Points on a hilly landscape, in no order, each with its height.
A ball rolls from a point to the lowest of its 2 nearest points, and stops where none of them is lower. Distance is the straight distance between rows; heights are no part of it.
z302: [171 119 109 194 144 113  84 132 148  97 113 184 177 126 106 199 129 147
  77 119 111 149 136 131 129 124 133  49 139  75 132 153 150  95 129  98
 100  61 144 101  55 111  78 100 126 127 159 134 160 105  75 152 109]  height 69.1
z784: [160 195  95 141 115 127  95 169 140 145 111 134 153 132 161 177 154 150
 155 147 138  89 164 124 138 127  96  69 155  71 119 162 173 137 127  94
 113  98 156 136 114 166 143 146 153 146 125 148 190 121  86  95 120]  height 66.8
z275: [104 149 164  49 173  71 134 136 134 131 147  79 120 140 183 166 100 111
 188  86 125 117 135 114 108 130  66 112 164 108 112  87  90 186 157 132
 117 140 132  89 165 104 137 111 147  74  59 129 129 136 183 185 101]  height 17.9
z288: [118 122 106 131 117 135 150 135 115 141 141 156 114 110  79 126 136 106
  88 135 131 132 177 117 161 126 109 137 112  89 127 187 108 154 143  86
  61 129 107 122 122 106 167 132 124 177 107 117 102 126 110  91 155]  height 4.7
z562: [150  72 173 118 109  84  79 105 132  74 136 149 130 159 101 167 143 130
 101 112 100 131 104 126 110 115 194 113 123 135 149  99 133  94 132 155
 162 137 171 134 119  69 145 171  94 114  89 114 137  76 114 101 115]  height 23.3
z767: [126  95 159 118 167 149 124 149 149 157 136 104 123 133 122 184 143 128
  99 106 106  84 101 115  64 116 167 166  72 110 142 142 137 113 116 115
 130 107 171 145 129 102 168 104 152 152 128 130 113 131 124  99 144]  height 52.6
z234: [134  87  76 153 139 157 155 136  89 129 156 169 105  77 118 132 106 145
 164 154 102 187 103 138 168 101 105 136 211 146 117 121  79 105 169 137
 136 103  77  99 149  97 124 145 145 148 137 119 121 104  88 169 135]  height 59.5
z170: [139 120 138 220 112 149  89 166 143 135 155 138 156 140  88 138 142 140
  44 101  50 182 124 118 106  97  56 138 128 110 122 180  84 121 146  76
 107  84 124 104 136  89 119 138 160 168 162 117 101  85 143 118 185]  height 62.5
z210: [153  72  63 145 161 125 193 121 114 131 155 186 108  88 133 126  81 155
 138 140 113 163 118 114 180 123 146 160 157 164 140  95 119 129 172 155
 146 123  94 130  89 116 106 138  95 124 143 110 131 120  88 159  99]  height 61.6
z383: [173 134 119 144 151 122 109 107  76 142 143 194 110 128 107 149  84 162
 159 127 103 152 132 153 140 111  92  96 202 110 111 127 107 112 170 142
 165 111 134  87 117  90  90 122 141 136 105 116 169  84 110 199 109]  height 54.8
z313: [169 179 114 177 102 121  88 109 116 181 130 209 139 114 146 134  90 165
 156 167 111 147 161 147 139 120 101 131 202 116 102 130 124 132 156 151
 155  86 150 129 109 131 112 129 144 147 129 139 189 106  90 167 110]  height 52.1
z497: [140 140  85 194 101 131 155 151 107 153 139 184 137 107 104  99 103 136
 113 140  85 174 134 111 161 104 108 190 165 152  98 174  86 125 155 101
 105 113  92 165 114 135 139 153 126 170 164 121  99  99 109  95 130]  height 16.1
z789: [105  89 159  77 137  97 126  95 136 122 148  89 101 140 135 135 149  98
 119 148 129 129  99  99 114 135 162 118  93 188 124  87 122 121 137 141
 142 156 120 153 144 108 181 144  94 113  85  96 127 142 159 137 123]  height 38.2
z522: [ 76 131  84  96 117  94 170 106  54  54 159 148 111 100 156 107 105 119
 133 215 158 115 136 163 198 167 173 131 156 124 105 115 122 136 131 129
 110 190 135 142 137 148 155 138  46 153 138 158 105 158  82  68 162]  height 46.7
z305: [149 192 145 114  77 123 112 124 132 159 128 142 141 160 143  76 108 135
 190 134 133 118 170 157 154 135 111 149 138 109 134 155 149 148 112 156
 111 119 141 116 128 158 145 128 152 123 126 129 137 146 130 141 128]  height 43.5
z797: [166 193 196  61 127  91  96 104 133 159  93  77 130 169 143  72  94 127
 125 183 153  92 121 117  61 180 130 120 103 156 102 147 130 165 106 143
 129 159 117 202 111 177 131 102  75 139 169 115 110 139 176 104 104]  height 26.4
z396: [145 182 157  57 111  89  96  99 140 171 139 114 129 153 191  99  97 121
 195 115 121 127 116 124  98 125  80 113 177 127 142 106  98 174 128 150
 143 128 131  95 164 140 140 117 148  92  67 125 158 142 174 179  75]  height 26.9
z777: [131  19 123 184 150 145 117 149 111 106 151 175 114 120  53 147 131 137
  86 102 115 171 126 113 158  76 167 144 119 148 136  87 114 142 117 123
 132 104 104 105  79  84  99 127  96  78 158  91  98  80 117 148 159]  height 68.6
z77: [113 144 149 156 107 192 132 157 138 151 105 113 180 146 146 109 147 125
 174 138 164 104 114 142 116  74 167 154 123 147 145 112 151 123  66 113
 179  99 190 128 122 175 113 173 164 103 142 185 152 133 126 117 159]  height 75.9
z336: [104 162 146 117  78 101 141 117 110 106 144 172 146 132  98  90 148 125
 105 169 132 124 194 151 156 152 107 118 186  76  90 180 116 138 119 101
  70 145 129 118 106 137 146 152 121 170 104 136 128 128  89  71 160]  height 12.8
z400: [106  98 158 102 180 102 110 118 172 108 119  59 102 145 138 129 133 129
  97 144 135 119  95 109  57 169 130 114  74 203 124 106 129 109 111 140
 189 156 123 153 160 119 179 126 127 144 141  89 113 175 160 148 121]  height 33.2
z589: [115 176 179 104 155  79  88 109 129  92  68 100 137 125 129 106 118 139
 109 155 148 105 147 122 100 230 135  61  93 160 106 119 162  98 133 151
 105 194  96 165 119 173 110  86  79 122 152 120 103 148 174 132 129]  height 28.5
z735: [137 116 178  97 166 142 122 124 142 190 150  89 109 171 174 154 122 132
 131 129 150  64  93 120  40 103 131 123  83 162 151 115 112 137 104 130
 133 112 181 170 137 122 179  80 129 116 111 102 127 132 136 101 116]  height 47.5
z164: [123 170 146  77  71  99 105 118 152 130 131  99 122 135 174  90 123 111
 187 117  88 147  75 118 136 137 114 154 166 147 143 114 102 125 125 168
 175 155 139 102 206 174 160 147 153 116  99 122 153 149 160 135  88]  height 34.4
z83: [129 186 120 102 152 145 126 105 142 116 112  92 148 114 131  90 104 128
 174  90 140 140 130 147 131 159  70 124 121 127 153 134 142 128 133 168
 124 112 100  94 172 173 116  98 173  82 103 106 141 177 176 178 117]  height 33.3
z219: [128  52 153 143 122  93  93  94 182 140 148 105 120 145  77 156 105 116
  96  79  66 137 110 117  93 111 133 172  86 105 155 140 119 111 127 120
 143  82 110 141 122  85 118  98 130 124 124 114  90 143 145 139 110]  height 58.8
z402: [156 147  86 118 113  83 122 111 145  86 108 172 133 105 143 158  90 153
 103 117 128  98 151 113 144 143 114  95 111  97 148 148 171 117 144 120
  88 130 109 121  44 159  94  75 107 157 138 121 159 141 112 122  79]  height 53.8
z86: [129 140 137 119 111 100 136 128  84  95 157 199 144 127 101 129 143 114
 105 152 133 133 191 123 157 143 131 106 198  97 128 134 102 159 125 136
  95 130 124  98 116 112 148 157 104 109 100 134 139 135  97 115 108]  height 18.6
z602: [ 95 163 114  67 163 100 134  93 129  90  95  72 119 119 100  99 131 117
 117 140 134 128 121 126 108 244 115 127  66 176 113 140 172 114 135 167
  98 195  90 165 144 175 127 111  92 147 155  85 106 160 150 120 133]  height 32.8
z423: [124 124 157  78  92 110 135 119 140  89 118 116 141 133 120  96 146 108
 142 106 112 109 107 149 126 140 157 138 147 138 113 131 139 100 118 147
 140 170 159 138 175 153 134 171 138 135 113 165 106 127 145 106 126]  height 40.8
z401: [135 166 182  87 151 101 126 132 138 146 112  72 128 168  98  83 130 116
 103 136 148  92 116 126  99 170 106 119  78 165 127 168 144 149  95 142
 109 126 113 171 156 183 143  94 116 131 148 119 110 182 173 136 129]  height 18.9
z153: [147 185  72 185 119 129  90 162 148 156 117 129 150 110 128 164 149 125
 111 122 113 112 153 148 146 107  93 142 129  75 118 200 160 106 124  88
 110 103 150 130 104 151 116 123 162 169 152 149 145 118 102 116 138]  height 65.5
z356: [143  35 133 149 137 111 126 147 103 115 160 170 116 157  91 138 130 129
 109 152 160 120 120  89 152  74 209 147 106 145 150  88 105 171 108 116
 140  97 148 145  72  81 134 166  85  76 135 115 118 100  95 115 141]  height 67.2
z754: [ 86 120 169 101 167 151 147 120 146  98 128  43 129 136 107 115 160 115
 145 110 146 136  97 141  98 143 122 122 100 161 136 111 147 108  88 137
 154 104 125 121 183 139 166 155 186  98  91 145 100 147 172 149 143]  height 18.3
z317: [138  84  95 160 143 158  87 138 140 159 160 124 132 102 122 171 105 137
  96  86  52 182 103 116 119 101  68 149 137  84 119 149  82 115 147  96
 105  78 118 110 135  75 106 104 184 169 154 119  94 110 109 156 165]  height 61.1
z717: [154 121 119 120 174 126 142 125 140 209 159 127  91 132 151 171  80 121
 143 107 136  96 133 110 131 110 103 159 117 129 152 127 120 157 127 117
 103  93 124 140  98 107 130  87 141 138 136 124 134 158 127 169  89]  height 72.1
z363: [154 170 106 128  87  88 128 144 160 123 111 154 113 135 173 149  74 124
 144 123 123 109  99 124 139 147 156 161 147 139 104 159 128 109 150 153
 154 167 172 173  94 159 134 163 125 159 133 133 141  96  83  84  98]  height 60.6
z52: [170 197 124 133 116 118 133 145 123 160 123 148 146 157 183 165 136 150
 135 153 183  78 174 132 142 154  92  85 151  70 134 143 146 161 100  96
  85 108 114 109  80 153 159  94 133 113 145 108 200 166 117 100 104]  height 68.2
z830: [109 126 144  64 178 114 135 116 128 109 121  67 101 115  88 136 156 101
 122 113 125 106 151 146 148 189  88 112  65 117 130 144 132 155 120 146
  57 148 111 108 179 144 134 100 145 138  89 124 107 177 158 144 169]  height 61.4
z9: [112  97 127  86 128  65 149 122 175  87 125 126 120 105 156 126 110 152
 130 114 124 136  90  80 118 161 147 111 112 217 123 105 135  84 140 161
 182 163 128 120 133 136 172 113 116 115  93  93 141 122 150 137  76]  height 43.0
z850: [119 121  96  74 167  71 108  82  93 101 154 145  81 128  94 152 135 136
  87 151 121 108 139 102 182 170 140 133 102 103 141  92 145 192 159 159
 106 166  80  98 117 121 147 111  63 125 104  86  98 159 148 146 134]  height 64.9
z782: [176 100 104 146 139 137 114 106  97 160 169 162 104 140  89 156  93 152
 149 131  86 191  94 138 127  72  92 141 193 118 110 124  69 103 171 129
 160  86 117 132 133  61 117 139 141 144 152 106 127  65 105 191 125]  height 57.4
z85: [138 136  90 153 110 196 149 126  99 105 114 128 152  80 179 111 136 118
 204 123 129 151 105 153 124 102 134 129 179 140 129  89 116  92 123 149
 191  95 149 115 177 148 114 157 169  99 117 182 148 106 118 171 133]  height 76.6
z264: [137 168 151  63 133  99  91  90 139 165 126  91 103 137 195  96 111  70
 111 185 134  96 120  81  64 194 132 132  93 155 114 117  95 141 149 142
 111 186 131 215 135 139 118  89  57 150 159  80 119 125 166 109  95]  height 31.2
z914: [133  81 143 117 151 122 173 113  86 127 155 152 103 154 122  98 138 104
 118 187 172 106 121  99 157 100 182 149 114 156 127  97  95 169  89 130
 110 115 107 148  84  91 142 162  68  86 115 128 127 167 115 111 118]  height 65.6
z97: [156  80 154 181 137 158 122 119 135 142 119 170 128 150  72 132 108 133
 125 115 119 168 144 157 117  93 147 146 128 117 132  94 145 122 111 117
 136  82 124 114 102  74  82 134 140  85 155 120 143  75 139 172 144]  height 70.3
z461: [142 100 111 122 153 143 186 106 100 166 151 185 106 125 123  85  83 126
 149 141 156 126 142 110 143 113 169 174 125 145 129 118 111 162 135 143
 130 118  99 137  73 123 131 131  92 105 151 111 142 157 124 148  82]  height 63.5
z652: [115  97 175 147 163 153 179 170 114 175 123 131 110 154 103 103 138 116
 123 156 165  66 125 136  96  85 178 162 116 137 127 126 118 142  64  85
 109 114 154 137 110 138 149 134 124 125 141 121 101 165 129  63 173]  height 58.4
z733: [147 139  79  96 149  72 120 107  91  95 120 162 114 100 144 178 107 130
 103 145 147  97 161  99 183 169 115  93 133  84 140 145 173 147 171 110
  99 178 111 114  71 162 147 119  64 160 131 100 198 141  96  98 104]  height 55.8
z373: [142 117 125 118 160 141 167 126 112 187 155 115  89 127 155 140  89 108
 184 116 146 129 123 126 128  97 110 161 144 139 125  78 102 145 143 119
 129 102 104 121 141  89 127 127 150  88 110 106 127 123 135 186 127]  height 73.9
z923: [104 166 101  83  97 112 170 127  90  64 141 125 129 102 202 102  81 109
 161 207 166 106 121 141 137 161 157 116 174 166  95 110  82 139 132 132
 136 193 148 149 176 173 160 113  78 151 144 161 131 141 105  79 123]  height 49.6
z460: [ 97 141  76 122  85  86 153 116 143 109 136 143 122 116 116  77 104 144
 131 104  70 185  94 131 204 137 114 194 162 144 127 160 142  84 171 132
 142 166  98 126 152 158 118 163 130 163 108 119  87 128 153 106 105]  height 27.5
z778: [152 184 124  60 111 102  99 139 107 146 150 101 125 126 182 151 148  98
 150 146 106  97 158 121 124 153  88 104 163 119 133 130  95 154 157 152
  88 140 148 114 167 119 190 125 135 140  73 129 148 167 128 125  96]  height 57.2
z907: [ 76 107 148 175 129 177 183 134 131 130 113 126 136 138  94  61 139 131
 145 117 139 175 107 124 142 117 156 184 101 181 111 113 160 113 117 110
 171  98 101 112 110 157  93 131 136 117 179 136  97 170 189 158 137]  height 65.0
z971: [152 149 126 153 133 116 119 146 141 178 134 146 107 150 145 158 117 135
 125 115 167  75 152 141 145 128 136 111 106 108 153 138 131 154  90 105
  88  78 130 137  68 138 137  75 137 126 154 116 151 143 126 109  99]  height 70.0
z493: [110 100 123 164 109 168 134 122 125  68 102 111 147 120  68 120 181 116
  83  79  99 165 161 141 153 121 130 122  96  90 150 170 161 107 122  94
 107 150 143 118 173  93 105 156 155 130  79 167  92  94 166  98 168]  height 37.4
z712: [ 97  68 135 128 150  79  97 110 169  80 125 116 118 131  64 157 139 132
  56  91 101 124 146 118 127 144 138 136  42 112 148 124 150  98 129 146
 115 130  98 124 115  98 122  96 114 150 126 124  97 145 151 129 131]  height 61.7
z407: [ 90  89  77 104 120 114 181 125  92  85 150 157 107  84 112  91 126 132
  98 160 148 114 138 108 208 151 163 159 116 127 108 132 121 141 127 109
 104 173  93 127  91 157 136 141  83 163 140 132  93 119  99  80 162]  height 44.0
z524: [ 80  76 115 123 142 161 142 116 119  57 138  96 135  97  89 132 201  96
 115 122 136 122 131 137 154 115 178 112  90 130 136 120 171 113 101 116
 123 167 136 124 177 100 132 158 136 131  84 169  99 115 111 103 193]  height 33.0
z173: [159  90 146 116 126  89 104 132 144 100 109 159 106 136 132 170 123 142
  81 138 134  82 139 120 121 118 175  85  86 123 140  98 140 132 133 141
 141 167 148 186  83  97 125 130  78 129 125  95 160  83  98  96 112]  height 16.2
z501: [110  88  70 181 108 127 163 154 123 120 154 173 158 105 133  82  96 137
 126 125  80 197  64 138 181 104 131 197 166 157 114 133 107  79 175 127
 156 129 107 155 124 147 107 154 125 165 157 150  85  92 126 116 117]  height 21.5
z801: [136  97 117 156  98 122 119 133 144 109 113 168 132 111  60 156 111 125
  52  81  81 175 151 127 145 127  79 148  85  85 152 146 107 122 121 113
  81 123  96  84  92  80  85  81 129 146 148 108  82 115 128 155 131]  height 75.8
z435: [148 136  80 124  79  98 148 143 119 115 138 157 113 107 201 189 111 102
 144 169 125 123 112 109 146 156 148 132 156 141  94 136 102 135 179 134
 129 156 154 169 115 143 169 167  90 188 127 126 180  87  47  74 108]  height 58.7
z779: [113  94 138 169 131 150 161 124 154 166 131 131 132 145  78  86 113 136
 137  94  88 179  95 122 134 103 136 200 113 162 134 101 149  89 122 105
 188  98  80 112 132  92  98 159 119 129 177 104  82 118 187 130 118]  height 67.0
z579: [134 154  88 211 114 157  72 177 159 154 139 113 145 129 113 156 155 144
  80 107  66 143 126 127 104  96 104 175 100  74 136 197 136 113 139  93
 116 106 155 113 125 120 103 136 181 183 160 176 101 102 143 106 160]  height 64.0
z845: [104 121 159 131 133 184 130 154 114  96 100 142 183 111 171 101 145 154
 199 116 183 118 140 139  90 103 176  56 164 152 128  88 153 125  88 131
 188 116 158 108 146 141 100 125 153  50 110 176 158 122 137 133 122]  height 27.4
z397: [129 153 109 114  81 108 117 123 157 147 147 112 130 123 146 112 134 119
 162 103  73 182  76 133 162 128 133 218 149 133 135 153 130  98 161 146
 174 148 151 109 173 160 140 163 166 152 113 134 112 128 148 124  91]  height 33.1
z516: [131  95 198 131  87 119 128  89 137 183 147 120 115 194  87 114 100 139
 140 104  99 188  88 142 111 114 146 174 145 136 148 102 138 105 118 128
 192  96 128 129 140  61 105 168 150 116 130 102  99 133 167 156 106]  height 69.2
z207: [ 87  78 137  89 147  77  74  97 131 101 134 107  88  92  78 174 144 113
  67 109 121 115 123 105 148 155 133 114  58 106 159  96 161 148 168 163
 112 182 101 134 129 110 115 103  89 148  95  86 123 146 129 150 141]  height 63.4
z372: [125 179 154 140 118 168  94 155 164 112  90  71 157 141  97 148 183 144
 127 101 132  98 158 142 109 123 109 107  81  89 159 165 178 106 108 113
 138 102 172 142 151 167  98 125 186 103 115 161 130 132 160 120 147]  height 45.0
z518: [ 99 103  87 134 144 160 179 149 120 119 127  85 118  78 172 148 117 112
 191 104 152 136  86 143 142 102 120 125 147 161 118  74 116 130 129 122
 159 119 115 113 145 128 149 144 160  79 105 147 137 130 102 167 133]  height 75.3
z196: [100 144 119 138  92 161 135 130 143 118 100  96 152 131 105 113 178 120
 124  98 113 137 127 157 133 130 146 142 100 115 135 170 159 111 131 107
 133 126 144 124 160 158  89 158 169 129 130 155 102 119 163  93 145]  height 41.3
z204: [127 102  89 116 157  99 127 114 162  81 101 128 132  93 152 170 119 154
 116  89 139  91 150 109 133 162 108  69  87 121 149 111 191 116 135 138
 134 149  74 111  73 138 112  62  98 111 116 131 168 156 125 156  86]  height 51.4
z872: [111 126  68 232 129 221 118 132 104 126 115 113 137 102 117 113 158 136
  95 133  93 197 120 133 143  78 112 112 178 126 114 171 133  97 148 117
 117  91 164 113 166  79  99 150 171 126 145 170 121  93 111 133 184]  height 64.3
z631: [128 115 166  89 147 103 109 123 142  96  99 110 127 142 199 121 146 148
 152 118 167  94 147  93  81 140 150  36 137 167 128 104 140 174 144 160
 151 182 130 116 124 124 162  79  85  99 112 104 183 105 141 116  97]  height 37.2
z220: [143 207 172 105  61  94 102 130 137 169 151 174 151 163 151  94 129 138
 152 165 131 111 163 145 107 126 136 138 168  99 114 147 111 151 120 141
 131 130 176 152 105 145 159 192 112 145 103 143 155 125  98  94  97]  height 47.3
z293: [ 88 143 122 112 141 119 161 102 140  87  93 108 121 145  63  75 129 138
  91 125 129 136 134 127 143 191 133 153  55 119 114 163 170 122 125 130
  90 158  90 145 114 159 104 114 103 151 159 116  72 148 175 116 142]  height 37.3
z199: [ 85 122 164  57 161 105 128 124 139  91 132  72 130 129 133 140 137 109
 159  94 145 130 119 124 119 134 108  82 149 142 123  78 118 143 115 147
 128 157 103  93 177 107 161 130 167  69  54 131 121 134 176 162 137]  height 8.5
z477: [103  65 129 111 109 111 125 131 104  39 161 145 124 108  85 147 152 121
 108 141 128 131 109 137 160 102 182 112 137 137 136  76 127 111 118 144
 148 161 137 104 146  93 128 178 115 111  79 146 125  92 102 110 159]  height 28.7
z915: [138 154 126  42 123  90 120  94 116 114 124  92 107 106 145 156 137 102
 134 124 120 102 147 132 140 202  99 101 108 129 126 138 129 144 164 162
  88 175 120 121 164 142 149 110 104 146  92 112 123 172 129 106 111]  height 59.1
z36: [138 162 178 144  89 152 111 133 119 213 122 103 149 193 118  67 156 138
 188 132 144 141 130 179 125  79 137 193 127 118 146 131 126 159  63 114
 157  94 158 130 141 158 118 178 161 128 153 164 129 128 129 135 158]  height 73.8
z606: [145 200 197  65 106 143  94 151 117 174 126  84 150 174 137  85 152 140
 149 134 146  89 146 162  83 119  87  81 145 120 149 128 128 194  66 165
 109 103 135 102 162 180 132 144 149  82  97 143 120 158 157 139 123]  height 52.4
z722: [135 146 160  91 119  73  73 111 148 105 101 121 120 153 116 145 120 127
  97 131 147  67 174 141 115 175 136  81  89 108 121 131 157 105 131 136
 107 184 130 177 105 128 104 111  82 141 144 109 135 131 127  84 136]  height 23.1
z673: [116 154 126 115 128 138 142 157 118 112 124  99 147 128 197 111  92 101
 146 187 212  66 121 144 101 154 176 111 114 162  94 101  86 137 107 103
 118 181 157 172 159 159 131 137  85 124 165 139 142 137  89  65 148]  height 52.5
z320: [120 109  90 235 151 203 136 154 147 142  98 135 132 117 103 131 132 131
  87  94 120 140 132 118 128  80 146 157  94 126 133 127 164 109 120  98
 135 104 125 123  86 119  58 107 149 145 190 152 100 101 155 123 142]  height 73.2
z172: [152 146 103 227 115 197 116 144 115 144 101 153 162 123 109 134 169 163
  76 158 140 200 151 124 124  87  96  70 152  73 104 181 122 103 126 101
  93  76 151 103 124 106  79 129 150 129 148 137 161  78  94 163 187]  height 65.4
z897: [105  96  98 111 147  81 109  84 185  85 111 111 113  86 174 145 103 155
 121  69 111 115 109  94  87 162 118  92 102 174 149 126 139 101 142 165
 195 143  93 115 113 113 132  52 124 133 109 129 174 145 125 156  48]  height 47.7
z836: [ 68 103 100 154 122 159 194 131 131  83 108 147 119  87  79  97 153 118
  66 119 142 148 137 110 196 154 130 151  74 124 122 147 129 138 127 107
 106 168  88 122 117 146 108 125 116 165 142 124  63 115 150  82 163]  height 41.2
z922: [ 82  77 159 100 167 140 162 121 179  99 140  37 125 141 134 137 151 110
 140 123 131 155  58 110  84 156 142 132 112 210 134  97 135  71 118 124
 182 146 136 129 209 131 178 143 170 135 118 100 121 156 151 123 137]  height 26.5
z223: [133 182  77 108 119  86 136 113 104 120 121 151 105 119 198 163 110 104
 123 167 124 107 160 110 157 189 101 120 129 109 107 152 126 132 186 127
 106 193 137 156  91 164 156 133  64 172 135 106 168 127  67  63 109]  height 57.3
z69: [154  82  94 213 169 176 143 126 122 149 106 161 126 110 108 149 100 162
 130 107 133 139 122 123 101 107 180 147 112 135 122 121 190  92 113 121
 150  74 128 149  76 113  70 106 146 106 191 131 133  96 107 171 133]  height 72.0
z469: [157 126 203 110  89 137 106 102 118 212 145 144 122 206 123  75 111 140
 147 125 114 139 126 164 107  77 130 164 139 122 161 122 118 144  88 128
 173  95 150 144 114  91 105 167 137 105 121 126 125 131 141 153 109]  height 71.4
z389: [165 100  82 128 157 110 106 110 157 159 163 102 116 114 143 194  81 120
 139 112  81 169  84 135 104  98  76 159 167  92 110 122  76 102 183 135
 142  72  99 131 137  52  98 107 169 141 141 116 119  96 101 200 122]  height 59.4
z505: [120 136 155  95 169 121  95 139 118 155 111  67 102 153 174 164 145 143
 126 134 196  63 131 111  64 123 139  68  97 160 151  91 116 190 116 138
 123 148 135 143 133 120 169  76  85 100 143  92 166 130 134  90 122]  height 42.0
z192: [141 124  76 175 124 157 178 150 132 144 160 185 135  71  84  99 130 117
  58 130 121 180 153  89 184 106  78 152 126 133 119 153 108 153 157  84
  66 117  90 134 101 131 135 117 114 177 155 110 100 118  86 103 168]  height 11.3
z593: [154 115 152 207 101 181 131 169 127 128  93 176 176 127  76 143 182 136
  63 134 160 149 158 144 140  86 132  84 138  62 138 147 129 106 104 109
  99 107 143  87  85  86  65 102 141  96 156 113 115  88 112 140 142]  height 66.7
z581: [115 111 185 102 131 127 123 120 110  77 112 137 140 135 177  90 133 147
 163  98 145 111 136 118  96 121 168  55 188 176 105  78 132 127 121 151
 184 173 135  89 150 139 134 118 108  86  96 163 164 121 151 112 103]  height 32.3
z79: [127 164 193  88 134 171 102 150 142 155 113  55 159 171 133 137 153 134
 151 105 159  72 117 153  67 119 106  97  87 131 167 155 153 139  76 140
 128 103 166 149 171 174 146 127 181 114 107 137 127 150 139 119 140]  height 49.1
z883: [151 190 128 153  60 116 115 133 109 142 164 198 135 125 144 109 126 134
 152 158  98 155 142 137 129 110 121 162 224 115  94 158  99 126 158 147
 148 100 152 156 133 151 160 188 125 153 111 151 163 116  57 134 107]  height 49.9
z215: [121 116  87 121 148 117 144 153  63  91 144 178 132 114 162 167 143 132
 133 160 158 103 162 118 169 111 142  88 177  94 115  86 107 167 130 121
  95 137 141  98 138 112 168 138  95 104  85 150 180 129  84 129 126]  height 23.4
z634: [127 139 157 125 162 175 149 174 116 174 120 103 125 128 157 140 147 112
 150 167 185  55 129 152  92 119 157 134 114 148 130 125 108 135 106  97
  84 151 175 178 146 176 151 130 140 156 160 120 127 152 103  57 152]  height 55.3
z889: [138 109 101 201 125 151 141 129 177 155 117 144 123 121  79 122 109 121
  74  80  81 136 127 122 123 101  98 170  86  90 155 146 128 106 124  99
 106  92  68 111  80 120  62  78 139 176 198 117  87 145 146 138 131]  height 74.5
z597: [127 121  98 183  85 187 138 172 120 113 116 141 157 106 176 126 134 109
 189 147 145 131  86 141 120  93 183 159 159 138 115 117 117  91 104 120
 182 111 178 150 124 151  96 183 157 108 133 206 140 113  89 130 145]  height 77.1
z268: [103 102 186 163 170 188 193 152 127 173 118 144 122 147  97  89 134 134
 151 117 179 113 104 128  98 120 159 181  96 169 130 143 138 127  65  88
 134  85 123 126  72 144 108 124 143 105 156 121  99 167 166 132 145]  height 61.9
z71: [124 154 141  68 143 104 131 104 156 128 136  64 120 146 119  88 122 107
 142 111 111 128  98 120 105 172  94 151  95 176 114 153 132 138 122 187
 129 115  97 111 171 172 159 117 133 102 120 116 104 197 176 165  91]  height 26.8
z918: [129 132  70 184 134 221 124 121 104 145 121 109 136 104 121 110 141 149
 160 112  91 189 102 148 158  87 100 165 150 122 126 141 145  78 165 132
 144  96 114 112 173 105  99 141 191 136 135 142 115  99 150 178 166]  height 63.0
z127: [141 139 117 129 133 145 147 179 102 103 118 152 159 104 182 157 138 130
 185 123 156 109 153 129 116 113 137  58 194 104 117  85 118 162 107 133
 146 131 133  87 143 108 134 130 140  77  79 179 177 117 109 130 131]  height 22.3
z109: [109  67 196 123 139 120 118 128 174 144 134 109 104 183 104 154 142 122
  89 101  92 133  79 102  84 109 169 180  85 151 144 112 146 109 126 107
 159 116 139 149 118  92 145 150 130 143 143 112 105 126 157 103 109]  height 55.7
z30: [159 182 119  74 133  90 104  99 113 180 112  87 113 154 199 116 128  79
 121 179 148  93 170 116  99 181 106 100  99 129 128 143 117 164 172 127
  65 175 145 192 127 164 147  95  60 148 168  88 135 168 127  91 126]  height 34.5
z452: [126 162  69 170 124 188 141 129  92 144 109 159 121  90 124 113 145 145
 185 139 143 169 140 164 173 108  77 123 194 114 101 123 126  96 151 133
 132 112 103  87 153 111 106 123 166 147 131 154 141  88 112 193 158]  height 61.5
z555: [121 179 160  68  91 120 141 153 111 154 154  98 139 152 159 121 148 115
 162 154 146  84 131 147 115 112 124 100 162 112 137 123  78 178 108 142
 116 121 156 119 189 138 177 166 134 104  86 175 136 166 113 121 127]  height 55.0
z466: [161 100 113 189 144 123  99 145 110 103 116 163 142 102  93 205 173 161
  71 130 145 170 164 132 152 111 119  49 161  55 119 124 113 128 118  92
  84 107 145  69  82  86 113 109 148  88 137 120 151  77  90 169 161]  height 68.0
z178: [122 183 144 148  97 164 143 106 124 139  94 124 143 115 105  65 139 129
 167 112 128 145 155 181 154 131  92 137 119  91 142 133 142 128 122 155
 118 111 112  92 146 178  99 105 181 113 125 137 114 137 165 178 141]  height 38.8

Where does a ball stop that starts at each point below?
z673 -> z173
z435 -> z199
z363 -> z199
z597 -> z173
z555 -> z173
z801 -> z127
z889 -> z401
z85 -> z401
z452 -> z401
z207 -> z127
z579 -> z401
